Points, in no order, along strands that fork, close into loops and pass close to each other.
Two points are linked if the straight distance between their rows is under 66.3. Some points are linked to none.
<636>: [-14  13  11   6  10   7  36  20  25 -15 -28   8  19 -13 -20 -20  -8 -17
  10  -1  -4  25]
<439>: [ 10  35 -14  21   5   9 -10  34 -13 -22  -8 -24  22  -7   5 -38 -11  43
 -12  -8  18  -8]
<427>: [ 11 -13 -14 -16  -9  -6   5 -15  11 -15   9  18  17 -46 -15   4   0 -15
  19   8  17  -9]
<539>: [  0  -9 -23  -9  -9   7 -17  -6   7  22   9  12  -9  -4   3  19  24 -41
  12 -15   1 -20]
<23>: [ -3  27  -6 -11  -1 -10  -5 -21   8  19 -22  16 -24  21 -14   0  51 -12
  28 -34  15 -15]
<298>: [-15 -15  10 -19  -5   0   1 -32  14   0  -7  -6  -1  23  -2  19   2 -45
  -5  -1  12 -12]
<628>: [  0   7  -6 -39 -11 -57  19   9  -6  16 -12  -8  13  -6  14 -17 -13  17
 -23  -4  20   7]
<840>: [ 11  18  -4   0   8  14   5 -14  11  31  20  30 -29  -2  -3  23  46 -13
  36  -6 -12  -7]
<460>: [-25  -2 -32   6 -12  -3 -22  21 -11  23  31  -5   4 -37  -5  26   0  -6
   7 -25  -6 -11]
<855>: [  2  10  10   8  -8  32  20  13  11 -12  -9  11  18 -17 -18 -27  11 -26
  -9 -13   5  29]
<383>: [  7 -10   3   9 -19   8 -14  -4 -31   1  30  -3  14  21  21  21   8  -4
 -29  38   7  14]
<553>: [  9  30   2 -20 -14 -10  -5   9   4  -4  -4  25 -11 -26 -16   2  33 -22
  19 -37  17  -9]
<823>: [-13 -23   1  19 -10  -9   9 -17  -5  -6  11  15 -17 -16 -30   9  -5  13
 -20  11  10   2]
<372>: [  4 -13  -7 -10  -9 -10  29 -18  33   6  -4  28  -8  19   0  -5  34 -25
 -15   9 -20  -7]
<631>: [ -1 -13  12 -25   1  -4  -6 -24  -7 -19 -19 -12  16  22   3 -10   2 -27
  10   5  14  -9]
<499>: [ -6  21 -11  28 -16  37  10   0  21  10  -3  22 -17  12 -27 -21  10   6
   3  36  12  13]
<700>: [ 15  -7  -2  13  10 -22  -4  13 -37  -4  -5 -31  16   4  -8   3 -36  27
 -32 -19  37  -4]
<651>: [ -1  -6   2 -16   3  15 -15 -32  10  19   2   0  -4  16   8  25  24 -25
  17 -19  -4 -12]
<357>: [  2 -30  -3 -32  10   4 -11 -31  16 -21   1  -4  14 -14   1   1 -25  17
  18  -9 -24 -22]
<10>: [ 13  19  16 -12 -16 -13   2 -15   1  -8   4  13   5  -2   4 -17 -16  24
  21  30  39   9]
<649>: [  2  33  -5 -23   2   5 -17 -19  18   5  -8  14 -13  -9 -14  11  24  -6
  47 -23  11 -13]
<361>: [ -7   6   5  26   6  29  -6  -9  20  12  -4   2  -6  15 -13   3  19 -12
   3  24  -2  15]
<514>: [  7 -23   2 -12  38  18 -14 -22  12 -21  -9 -11  16   1  11  19 -28   6
  -7 -12 -41 -26]
<253>: [-26 -10   0   0 -10 -16 -24  -1 -11   7  22   6  10 -47 -22  20  -6 -18
   2 -32  -3  -1]
<71>: [-15   0  21   3   9 -42 -14  13  20   5 -23  -2  -1 -12  10  -6 -30  14
  39   9 -25   1]
<161>: [  5   0 -32  -4 -25  -2 -19  24   1  26  14  21   2 -30  -8  11  20 -20
  -5 -18   9 -13]
<771>: [ 24  -2 -30 -10 -25  -9 -15  -3  -7  12  13  22   9 -41 -13  20  12 -19
   8  -5  36 -10]
<79>: [ 30  22  11 -19 -12 -17  19  -8 -21  12  -7  10 -17 -13  -8 -14  -7  32
  -5  -8  39  37]
<604>: [ 18   1   6  -9  10  -3 -23 -37  17   1  -4  20 -12  -6   0   4  24  28
  41  14 -12  -7]
<302>: [-23  28 -12 -11   3  -6 -14  11 -14  41  21 -19 -15   9  23  15   4  -2
  31  11 -12 -10]
<853>: [  5   8 -27 -11  -1 -11  -2 -17  29  11 -29  19 -19  18 -26  -2  48 -13
   8 -22   7 -37]
<432>: [  7  -8   8 -19 -18 -21  44 -11  27 -18  -1  35 -18   2  -5  -1  10 -27
 -12  10  -2  -4]
<270>: [-22  16 -16  36   1  29  12  34  -2  50  14 -10   4  21  16  12  22 -34
   5   9 -16   1]
<272>: [ -9 -20  -1   7 -12 -14 -15 -13 -31  15  26  -1   5  20  25  20  30  -7
  -9  24   2   5]
<346>: [ 10  -4  32  38  28  14   1  14  -4 -15 -14 -16 -15  30  11   7 -10  15
  22  24 -14  11]
<550>: [ 25  -5   6   9  10  47  25   6 -22 -40  17  -5   9   8   8 -14 -18  21
 -28  11  17   6]
<563>: [-12  -1  -6  15 -13  37  38   4  19  -4  -7  15 -11  20 -19 -11  -8   0
 -22  35  11  23]
<522>: [ -5 -11 -10  34  13 -16 -14   9 -31   4  13 -20   2  -1 -18  11 -21  13
 -43 -24  22  -4]
<548>: [-17  14   8  -4   4 -20 -22  12 -11  16   5 -19 -12  -4  21  13   0   1
  28  -4 -19  -3]
<227>: [ -8  10  17  -7   4  -4 -17  -6  -5  10   5  12 -30 -26 -12  17  32 -27
  23 -49   2   9]
<257>: [ 24  -8   6   6   7 -15 -15   8 -37 -20  -6 -27  12 -14   0  -7 -47  47
   5 -12  39   1]
<502>: [ -7 -12  -4 -15 -12  -8  10 -10  21 -18   3   6  18 -28  -9  -3 -17  -3
   9   7 -10 -13]
<319>: [ 15 -17  32  35  17 -16  -7  13  -7 -18 -19 -14 -10  15  16   1 -13  13
  25  -1 -33  18]
<376>: [  0  16 -27  10  -4 -10  -9  31 -14  11 -10 -27  18   6   8 -20 -14  26
 -11   0  18  -1]
<703>: [-18  -2   6 -15   9   2  53  -4  32 -28 -19  12  10 -10 -20 -32 -18   1
  13 -12  -2  21]
<842>: [  0  16  11   0  -2  33   1  28   3   0 -16 -13  24 -17   3 -17  13 -37
  -5 -18   1  17]
<395>: [ -7 -13  -5  19  -7  37 -31 -30   2   1  20  -3 -17  -8 -29  15  -2   6
   7  -2   3  -9]
<26>: [ -1  -7  26  11   8 -20  -8   9 -20   3 -11 -20  -8   5  21  -9   5  -1
  19  -1 -29  14]
<732>: [ 11  -9   6  38  51  21   0  20   5  -9 -21 -20  10  35   7  10   1 -11
  22  29  -1 -13]
<394>: [-16  -6 -18   6 -19 -36   8   5 -24  14   4   2   8  21   6  -9  20  -1
 -39  -3  12   5]
<450>: [ -9  26 -10   0 -12  13 -11  -8  -8  48  31   7 -32   1  11  25  23 -12
  21  -1 -21  -4]
<378>: [ 32   7   5 -20 -16 -13   4 -21 -11  14   8  13   6 -14  -5  -2  -9  32
  -1   7  48  11]
<355>: [ -9   1  15   1  18 -18   6   8  27 -17 -26   2   5  -2   1  -7 -42  15
  24  25 -19  -9]
<420>: [-12  11 -12  18  -8  50 -15  24   3  26   3   0  -2  21   4   7  21 -19
  -8   8  -5   6]
<28>: [  0 -22   8 -32  17   6  -9 -34   8 -23 -16 -15  19   7   1 -14 -19 -13
  14 -13  -2  -9]
<633>: [  2 -12  10  11 -13 -16   8  -3 -15  -3  19  -2 -15   4  -7  -5 -30  29
 -42   9   9   8]
<49>: [ 25 -25   7  17  13   5 -11   2 -28 -20   9  -5  16  -4  29  12  -5  30
   2  24 -40  -2]
<410>: [  4  19  -1 -15  -8  31 -24  30   0  -4  -2 -21  33   0  24 -14  11 -25
  -6  -7 -10  17]
<167>: [-11  -9  -4  16  -8 -16  -1   8  -6   8  16   0  -2  16  14 -12  14   6
 -42  -3 -30  -4]
<801>: [-18 -14  -4  28  -7   5 -22 -21  -9   4  29   9 -27  -1 -25  14  -7  11
 -12   8   6  -9]
<287>: [-10  14 -19 -14   6 -30 -15  35  -4   3 -15 -29  25 -12  23  -8  -7  20
  -9  12 -10 -13]
<846>: [  0   6  -4  -1  -7  -6  39   9   2  -3   1   3  -3   4 -10   7 -37  20
 -40  17  23  21]
<736>: [ -1 -16 -27 -11   1 -11  16 -23  29  16 -23  17 -10  25  -6 -15  50 -20
  -2 -20 -12 -21]
<654>: [-11  -7  13  -9  -3 -41 -29  -9  11   5  -5   1  -4 -19  12  14  -8   8
  30  12 -25 -19]
<806>: [ 20 -20   8   1   6  13 -10  -6 -32 -16  25  -2  12   5  30  15   0  15
 -25  34 -17   8]
<299>: [ 11  14   5 -27 -19 -26  19  -1 -18  14  -5 -15 -15   8   9 -21  -4  27
 -27   1  13  18]
<280>: [  6   3  10 -35 -19   7  41 -14  21 -24   0  36 -24   4 -10 -12  -4 -35
  -8  -8  22   2]
<250>: [  3   0  19   6  21  15  30  13  24 -22 -13  -9  14  20  10  -4 -34   1
   5  28 -19   1]
<113>: [ 13  22   1  15   5   5   1  19 -21 -32  -5 -22   0  -1   0 -33 -38  46
  -8 -17  31   2]
<423>: [-10 -14   0  17  15  37 -18 -20  15  11  -9   4  -9  19 -17   5  10   7
  11   5 -16  -5]
<586>: [ -1   0  -4  23   7  -5  -9  16 -31  -8   9 -21   3 -17  -1 -11   1  19
 -37 -28  -3  15]
<457>: [ -4   7   3   4  -2  19  50  30  17  -6   0  10   1  13  -6   0 -30   5
 -38  26  10  21]
<752>: [ 29 -24  16   4  29   4  -6 -10   1 -27  -4 -15  11  -1  31  13 -28  23
  13  15 -45 -18]
<653>: [ -7 -19  -4  14  25   9  11  18  15 -10 -13  -7  21  25   4  10  -9 -12
  -2  29 -12 -15]
<608>: [-11   5   5  17   4 -15  -6  13 -31   1  15 -23 -12  11  15 -13   2  14
 -39 -20 -27  17]
<753>: [ -9  11  -6 -17   4  -7 -11  34 -17   3  -4 -27  32   3  30  -2  11 -11
  -7   5 -14  -9]
<108>: [-10  -6   8 -42  -3   9  48  -9  39 -19  -8  34 -16  10 -10 -19 -15  -5
   8 -25  -5  14]
<685>: [ -9  -8  13  -3 -14   2 -23 -19  -6  -2  18   4 -18 -34 -24  12   8 -29
  -2 -30  10   1]

A piece is all that can be reached along the links. How many separate loops has the piece of each point below (a circle has one, a figure eight two, a Y none), and how many tips (points with one link)?
<378> => loops 0, tips 2
<502> => loops 1, tips 2
<654> => loops 1, tips 1
<846> => loops 1, tips 1

A fork is a point with three links, a tip a point with one. Leave the first point through the second and follow the links. Name the first fork or tip that comes.
<108>; <280> => <161>
<113>; <257> => <394>
<457>; <846> => <361>
<654>; <71> => <548>

A tip is a point with one link. Name the tips that can be reached along the links from each point below, in the order of the rows.
<846> => <270>
<383> => <272>, <394>
<26> => <840>
<299> => <628>, <10>

Name the points in between on the shortest way along the links from the first point to the second, in order.
<280>; <227> => <432>, <372>, <736>, <853>, <23>, <649>, <553>
<753>; <522> => <287>, <376>, <439>, <113>, <257>, <700>
<410>; <853> => <842>, <855>, <636>, <703>, <108>, <280>, <432>, <372>, <736>
<771>; <649> => <161>, <460>, <253>, <685>, <227>, <553>
<840>; <732> => <450>, <302>, <548>, <26>, <319>, <346>
